A landscape with many valleys, sampled at points; each row gives a point and its height.
From any point a ball rolls to the lowest of the 2 points nearest to it. It stops when none of these is lower. Distance is the straight distance between rows; heights are no part of it.
Q731 h=686: [105 108 158 200 168  97 125 148  28 103 156 110 161 125 127 118 167 119
  93  83 106]
Q843 h=625: [160 133 173 107 122  68 164 179  92 121 136 183 131 132 146 107 135 121
  71 162 114]
Q704 h=805: [135 149 103 113 164 110 151 131  88 138 143 112 164 188 124  54  61 120
 126 127  91]
Q760 h=511: [119 161 112 121 135 129 132 100 124 103 177 112 154 141 112  80 111  71
 158 156 163]
Q219 h=167: [149 169 118 136 104  92 154  91 114 130 125 140 112  92 152 144 161 105
 127  77 150]
Q394 h=642: [142 114 154 104 125 110 157 150 129 134 121 172 102 106 175 128 131 144
  78 166 139]
Q886 h=853: [ 92 118 133  68 143  92 118  83 142 151 114 123 102 120 141 156 116 102
 119  86 133]
Q916 h=743: [ 96  80 129 136 135 104  92 133  98  86 119  64 162 159  87 111 159 106
 123  94  92]
Q647 h=599: [165 128 154  76 114 153 129  68 155 143 162  64 110 147 145  94 132 141
 158 168 180]
Q924 h=340: [123 178 104 124 129 166 164 107 107 183 126  60 110 129 141 125 104 174
 157  85 115]
Q299 h=612: [184 126 142 136 131  75 164 194 115 116 118 212 122 174 101 116 121 109
  56 157 158]
Q742 h=531: [146 156 167 129 102 117 154 143 122 126 115 127 115 114 175 139 175 126
 115 111  61]
Q154 h=832: [126 111 142  94 138  62 142 102 121 127 122 111 140 131 144 134 120  76
 111  77 112]
Q548 h=711: [ 86 114 161 173 151 110  99 168  46  81 140  86 150 160 107  96 152 120
  95  93  80]
Q473 h=321: [ 97 129 141 141  80  96 130 181 156 105  60 110  98 109 134 153 143 140
  99 151 148]
Q37 h=811: [118 124 131 155 138  83 106 118  99  84 110 149 138 153 140 124 107  69
 106  56  92]
Q428 h=275: [107 151 107 142 154 155 146 108 139 191 166  57 135 120 105 166 113 185
 148  99 110]
Q369 h=487: [110  94 121 128 118 185 141 109 135  85  97  99 131  88 158 127 157 129
 153 110 124]
Q308 h=470: [147 136 163 134 140 152 186 124 120  91 137 130 122 113 179 170 167 119
 160 141  91]
Q960 h=869: [117 125 120 107 121 109 119  67 172 171  96 117  72 124 174 148 101 127
 116 102 157]
Q729 h=698: [195 105 118 105 114  80 176 129 158 119 145 151 159 142 121 124  95  58
  92 108 170]
Q765 h=362: [ 88 145 115 142 176 176 115 157 132 107 139  68 141 125 102 152 146 160
 180 138 107]
Q724 h=688: [177 119 124 105 117  99 161 139 152 118 111 169 121 102 164 173 111  69
 107 100 172]
Q516 h=242: [131 145  99 118 130 203  58 106 132 134 115  95 117 143 122 124 110 177
 183 136 140]
Q337 h=678: [149 105 110 155 153  58 138 193 145 111 121 152 172 116 124  95  93 141
  98 151 123]
Q956 h=649: [108 144 125 130 172  81 160 178 162 144  90 169  82 129 105 136 119 112
  84 139 177]
Q654 h=226: [121 104 150 105 130 152  65 147 143  89 119 145 149 109 138 127 132 105
 149 161 114]
Q267 h=417: [106 147  83 158 136 138 149 119 176 160  72  83 109 139 118 122  97 133
 183 108 110]
Q441 h=276: [129 116 122 148  93 122 116 190 157 123  89 134 132  95 118 124 162 171
 107 156 186]
Q292 h=619: [186 132 111 139 122 124 216 187 113 123 103 212 104 154  83 138 129 113
  86 145 173]
Q846 h=769: [106 117  95 119  91  80 136 121 110 118 121  98 148 128 117  84  92 114
 125 136 123]
Q873 h=384: [ 56  89 106 116 116 129 142  84 101 148 127  96 119 129 105 165 117 152
 126 132  69]
Q779 h=241: [117 114 100 152 159 103 132 117  93 139 120 129 133 179  91 140 130  82
 140 123  97]
Q564 h=580: [104 125 160 137  92  97 143 145 132 118 101 147  76  98 166 111 153 127
  62 118  60]
Q609 h=395: [104 131  62 168 125 153 152 125  86 103 179  83 166 133  71 117 102 101
 174 111 132]
Q970 h=658: [141  90 159  83 118 121 138 125 156 149  86 164  60 136 163 142 117 181
  68 148 165]
Q460 h=445: [138 129  59 156 118 131 151 111 160 177  80 137 124 129 110 154 103 127
 176 136  99]
Q551 h=106: [109 156 124 138 115  78 121  94 160 169 172  95 133 116 122 133  97 163
 144 177 134]
Q972 h=471: [ 53 118 150 124 140 162 111 102 136 144 108  99  89 124 138 153 141 158
 107 136  87]
Q511 h=586: [125 174 132 156 129  95 122 137 105  97 133 180 123 194 125 101 123 109
  88 154 112]
Q438 h=660: [107 131 192 119 133 181  87 136 145 117 145 130 141 119 127 113 146 129
 102 102  32]
Q599 h=557: [111 192 138 137 107 126 116 117 157  97 117 142 119 173 132 123 124 130
 119 161 112]
Q951 h=513: [124 122 139 113  66 123  77 151 129 107 121 182 155 114 105 113 143 132
  64 172 156]
Q110 h=131: [118 123 140 138 131 245  99 116  95  91 162  98  94 133 150 151 160 197
 137 116 157]
Q159 h=494: [171 132 153 146 102 127 120 120 171  99  96 157 116 128 191 162 131 146
 135 124 130]
Q928 h=535: [ 92 135 137 142 134 171 110 149 126 103  96 112 118  68 153 115 177 134
 139  80 106]
Q987 h=609: [102 185 142 141 139 168  82 166  74 168 132 138 138  97 141 146 143 165
 135  82 114]
Q162 h=712: [191 103 109 136 140  81 156 105 131  93 144 114 182 172 121  94 117  63
 125 115 130]
Q357 h=455: [101 158  85 167 135 132 125 120 152 127 157  79 142 138  98  81  89  92
 174 127 147]
Q147 h=523: [112 154 152 135  94 162  92 124 154  97  97 158  96 131 176 117 147 151
 103 146 115]
Q141 h=428: [127 133 151 121 142 129 109 108 108 120 176 162 155  95 151 173 119 142
 146 117 116]
Q635 h=347: [135  94  93 167 133 134 168 132  50 109 176  98 165 141  78 120 128 103
 169 144 114]
Q306 h=413: [127 164 173 167 175 161  93 128 181 164 117 137 115 106 149 134 167 207
 143 145  82]
Q711 h=788: [117 150 101 129 128  83 139 136 119  81 133 109 180 161 143  58  76 126
 120 126 104]
Q451 h=185: [105 147 116 142 133  98  96 129 127 155 150 127 160  90 127 122  95 169
 176 155 150]
Q918 h=301: [ 81  92 105 114 150 132 154 113  91 144 164 101 121 176  76 145 113 104
 119 102  77]
Q902 h=623: [109 118 168 136 130 153 101 154 143 126 105 148 104  81 148  87 148 143
  79 116  36]
Q616 h=668: [154 132 138  81  97 134 139 126 135 159  71 160  72 129 165 142 123 145
  81  99 191]
Q269 h=298: [156 101 103 161 133 127 184 129  62 102 146 121 171 147 107 108 169 102
 134 114  75]
Q64 h=465: [164 131  75 147  97 145 125  89 161 153  96 148 116 123 113 140 142 151
 157 151 138]
Q196 h=290: [146  78 125  96 116 126  76 101 142 113 144 132 158 123 110 175 113  99
 165 179 136]
Q479 h=371: [109 133  91 136 107 103 149 150 189 129  50  91 104 122 132 127 130 127
 127 114 126]
Q748 h=193: [133 111 102 158 132  70 156 130  86 132 120 151 124 160  80 110 169  95
 120 136 136]
Q172 h=566: [157  96 142  77  95 132 101 106 171 155 118  84 103 150 142 115 130 139
 119 157 210]
Q700 h=237: [115 122 133 150 108  93  97 168 119 125 119 134 126  69 141 130 132 173
 152 187 183]
Q194 h=632: [109 201 114 176 132 131 105 163  79 148 127 142 141 140 110 121 154 133
 153  87 103]
Q589 h=357: [111 171 169 161 138 182  74 137 146 116 147 121 139 120 139 142 145 190
 147 152  83]
Q75 h=530: [159 102 136 117  66 126  76 149 175 109 107 160 154 137 114 159 113 157
  73 171 158]
Q390 h=466: [165 112 171 129 127 137 104  87 147 103 146 157 126  94 191 157 150 145
 141 129 146]
Q192 h=458: [126 159 187 118 165 157  85 114 168 178 108 152  90 122 160 146 189 186
 130 121 118]
Q948 h=752: [131  83  86 113  89 109 129 136 136 144 135 117 137 127  85  75  71  74
 126 169 145]
Q130 h=496: [127 114  93 128  77  92 108 142 116 125 137 178 168  89  85 127 157 120
 104 173 159]
Q17 h=659: [125 164 151 185 139 112 118 161  35 121 179 142 158 141 112 137 155 134
 132  89  85]
Q386 h=740: [156  77 100 133  93 108 124 132 130 165 154  77 157 161 104  93  71  38
 173 141 116]
Q563 h=772: [ 82  88 129  83 107 135  86 138  96 113 115  91 156 131 106 119 141 121
  89  83  71]
Q904 h=394: [112 157 111 117 115 181 169  93 110 135 120 101 121 118 158  98 126 177
 127  91 110]
Q858 h=880: [157  98 137 116 105 124 136  73 206 141 104 100  74 146 174 144  67 117
 144 113 190]
Q988 h=148: [145 106 150  76 185 187  59 111 136 170 158 139 127 122 155 142 125 157
 174 101 150]
Q623 h=383: [130 116 174 109 155 159 118 149  89  92 188 148 157  65 173 143 105 153
 130 134 109]
Q991 h=679: [143 120 136 114 126 116 116 108 161 144  96 189  86  93 140 174 120 102
  97  88 203]
Q728 h=665: [118 105 110 139 163  79 168 181 151 138  99 146 113  94 121 108 104 136
 127 158 132]
Q325 h=635: [130 150 162 131 158 148 166 176 167 134  94 195  97 133  87 155 106 151
  64 152 198]
Q281 h=547: [152 109 133  85  90 132  64 126 173 150 124 144 127 133 116 131  91 163
 110 171 206]
Q685 h=414: [174 125 144 129 130 122 174 104 123  91 158 142 156 134 146 171 144  86
 150 141  81]
Q59 h=147: [137 139 112  87 163 141  98 139 145 172  92 146 103 127 110 122 120  80
 171 102 181]
Q38 h=199: [118 146 113 115 144 219 144 139  97 124 172  88 129 130 116 164 155 152
 133 100 152]
Q579 h=793: [ 88 107 125 100 101 119  87 133  96  86 115 136 131 146 131 140  97  95
 123  95  74]
Q65 h=502: [ 89 144 158 124 159 177 108 100 127 147 114 127  62 135 154 144 156 184
 144 125 128]
Q217 h=177: [108 135 122 124 170 122 174 136 106 169 187  63 147 111 118 136  77 134
 149  98 120]
Q652 h=264: [128 158 133 106 158 192 123 111 131 129 177  85 139 108 126 136 137 122
 159  89 165]
Q157 h=85: [143 177 102 151 105  91 161  65 133 151 128 118 137 137 126 145 143 101
 137  96 114]
Q762 h=96: [145  98 143  48 163 163  76 123 141 175 100 129  97 127 150 130 129 124
 153  99 157]
Q823 h=480: [147 116  81 132  71 109 127  95 145 155 117 185 129 102 103 139 131 134
 132 149 177]
Q906 h=243: [160 115 120 153 125 103 164 135  99 121 106 166 159 153 104  96 203  95
 107 135  86]
Q30 h=626: [184 118 143 108 127 166 192 173 138 143  85 192  89 144 110 160 137 141
 105 168 192]
Q6 h=289: [ 82 131 131 142 172 107 154 157 122 109 152  79 164 118 115 132 110 146
 161 112 107]
Q797 h=244: [153 130 142 132 138  37 175 135 108 147 141 140 119 149 106 139 180 100
 123 153 158]
Q860 h=194: [122 118 126 141 129 199  85  92 104 109 138 104 105 160 159 115 106 202
 182 103 150]
Q445 h=302: [143 120 119 115 110  88 184 116 121 138 153 146  85 126 104 146 129  90
 146 185 175]
Q575 h=352: [165 110 124 111 124  96 169  88 147 115 158 168 138 134 117 144 149  87
 131 190 127]
Q125 h=728: [178  83 115 159 152 101 111 103 117 148 170 101 171 184  96  85  89  49
 151 121 114]
Q40 h=299: [108 166 122 139 150 209  79 151 153 133 139  98 165 143 100 149 146 196
 169 141 125]
Q677 h=578: [ 68 166 130 176 125 174 124 154  91 105 144 127 130  76 131 130 136 155
 118  77  92]
Q613 h=310: [121 101 162 108 142 158 121 160 128  80 156 151 137  82 155  84 129 140
 115 164  94]
Q526 h=225: [106 160 131 151 123  62 147  97 156 148 143  70 141 129 111 148 138 120
 143 123 105]
Q738 h=446: [119  95  87 101 105 171 147 124 116 113  91 121 131 101 146  94 133 140
 142 121  90]
Q55 h=195: [165 133 107 111 165 174 106 108 132 188 161 124 146 104 137 135 104 149
 170  95 168]
Q138 h=602: [142 150 141 165 131 104 141 174 129  84 103 219 115 182 105 102 129  99
  57 158 120]
Q185 h=570: [126 177 127 105 118 161 165  76 151 128 173  71 121 162 127  78 102 105
 154 161 150]
Q714 h=344: [152  83 133  82 133 113 115 102 175 118 145 127 142 119 116 141 148  74
 126 176 156]

Two balls start at each pair of points below. Name the first point that both come to, or write none.
Q647, Q760: none
Q394, Q325: Q299
Q185, Q948: none
Q711, Q728: Q299
Q30, Q991: Q299

Where does a ball stop that starts at each point below?
Q902: Q748
Q64: Q551
Q337: Q654
Q704: Q654
Q886: Q217
Q724: Q654
